Each row is a point on a landscape with many valleys, with its height.
A ball rolls from a point to whichever of its 6 nearest points has the largest drop for the distance, and stops where none of them is lower. Distance is the straight distance between rows; heights are no part of it.
gako (h 302): [146  97 157 122 129 182  93 109 121 122 124 119 114 176 143]
Mifov (h 493): [127 115  66  81 105 101 191 112  91 139 136 129 187 125  52]
kodi (h 243): [148 109 178 171 132 116 141 119 152 114 176 130  92 181 207]
galu (h 191): [153 122 140 132 159 116 157 120 145 139 123 134 125 111 151]
Sib (h 425): [144  76 105 105 135 141  87  82 140 115 175 160 143 245 140]
futup (h 129): [ 92 173 136 155  93 129  88 184 122 127 100 136 106  70 160]
vov (h 192): [139 121 193 166  95 152 131 135 139 120 136 117  93 149 199]
zani (h 190): [136 143 184 158  95 149 126 146 126 125 114 129  96 111 184]
tiv (h 304): [113 132  95  91 134 115 154 113 109 132 113 121 164 103  62]
fev (h 183): [151 111 177 152 127 137 134 122 140 121 134 124 103 144 179]
tuv (h 65): [144  78 139 116 137 168  87  92 133 118 145 136 131 224 137]
naza (h 130): [138 144 185 168 105 135 156 156 145 142 129 137  90 108 196]
puvo (h 200): [112 143 104 120 154 107 157 131 132 133 106 123 148  83  91]
Lak (h 255): [ 95 167 125 150 124 126 103 164 120 130 104 123 119  70 128]
pobar (h 327): [151 107  99  81 133 130 142 102 113 138 129 133 164 136  86]
Kekos (h 287): [ 74 180 110 163 115 106  96 190 129 131 100 126 114  68 136]
rinot (h 241): [130 143 160 148 118 149 117 143 127 125 102 128 106  96 160]
Reli (h 313): [155 102 117  77 135 172 104  98 116 140 132 132 154 162  85]
rivag (h 201): [139 122 201 176  86 134 151 141 154 131 158 119  85 154 216]
zuz (h 388): [ 99 127  80  75 105 123 154 119  81 134 128 122 181 125  19]
bazur (h 119): [137 124 185 154  80 174 104 134 128 114 122 110  95 145 181]
Fibiz (h 107): [155 122 183 166 124 130 151 135 147 129 144 127  95 145 196]
mibet (h 274): [ 82 172  98 144 142 103 120 158 130 131  99 112 131  68  93]
Biz (h 479): [ 57 177  74 172 119  84  81 218 136 128 118 108 109  81 125]
molu (h 134): [ 66 184  88 163 142  91 123 176 146 131 102 112 120  66  98]
Lila (h 291): [ 98 145 104 101 135 138 102 125  99 133 110 113 153  97  58]
zam (h 402): [ 71 149  86  91 126 122 108 131  84 125 122 112 161 109  17]
Siril (h 257): [153 109 161 139 134 155 123 117 129 118 125 118 111 153 164]
tuge (h 251): [111 155 123 141 149 116 146 143 142 139  98 125 124  76 119]
roku (h 261): [147  96 176 154 116 158 111 113 136 111 140 114 102 187 180]
neno (h 260): [126 141 148 138 123 152 100 138 116 122  99 123 117  97 134]
Bifud (h 273): [163 108 108 105 154  98 164 108 136 132 138 138 148 125 121]
gigol (h 79): [142 125 126 110 150 131 137 114 122 130 111 126 139 104 113]
Zakem (h 831): [154  93  80 111 130 100 101  74 141  98 190 173 133 222 150]
zin (h 208): [151 138 162 157 149 115 169 138 150 148 127 144 105 110 177]
gepo (h 211): [126 142 207 159  47 154 127 156 142 122 128 124  89 126 204]
Mudoz (h 691): [166  93 101 106 143 100 126  85 140 109 180 158 130 188 147]
riso (h 137): [ 81 178  96 155 155  90 158 159 153 145  98 116 128  70  92]
Sizi (h 319): [129 118  88  70 118 132 144 106  99 141 131 125 176 130  45]
ner (h 296): [147 106 100  69 126 153 122 100 109 139 137 135 166 151  67]
Ren (h 515): [154  92 144 139 152 107 122  91 148 104 175 142 107 198 182]
giso (h 625): [172  97  66  82 122 102 165 101 109 133 164 144 174 146  96]
kazav (h 213): [133 121 114  85 135 157 113 107 107 137 120 126 153 126  71]
fipog (h 368): [168  98 126 112 158 115 142 101 135 123 147 141 133 149 145]
Tula (h 323): [163  83 111  86 138 162  99  92 131 128 150 141 146 205 108]
Nak (h 277): [119 160 141 158 144 116 154 151 142 144 101 136 112  75 145]
Rufi (h 310): [162 100 153 134 153 127 136 112 144 119 142 134 115 158 167]
zik (h 184): [115 146 124 120 141 142 107 127 113 129 100 116 133  89 100]
Zeru (h 325): [102 145  87 110 142  86 188 126 129 135 111 123 164  89  67]
zif (h 75): [ 66 174  91 158 129  98  89 184 123 127 108 106 118  71 105]

For each start below, name the point where the ball stops.
tuge => zif
tiv => gigol
rinot => Fibiz
Ren => Fibiz
Lila => gigol
Zeru => gigol
Nak => gigol
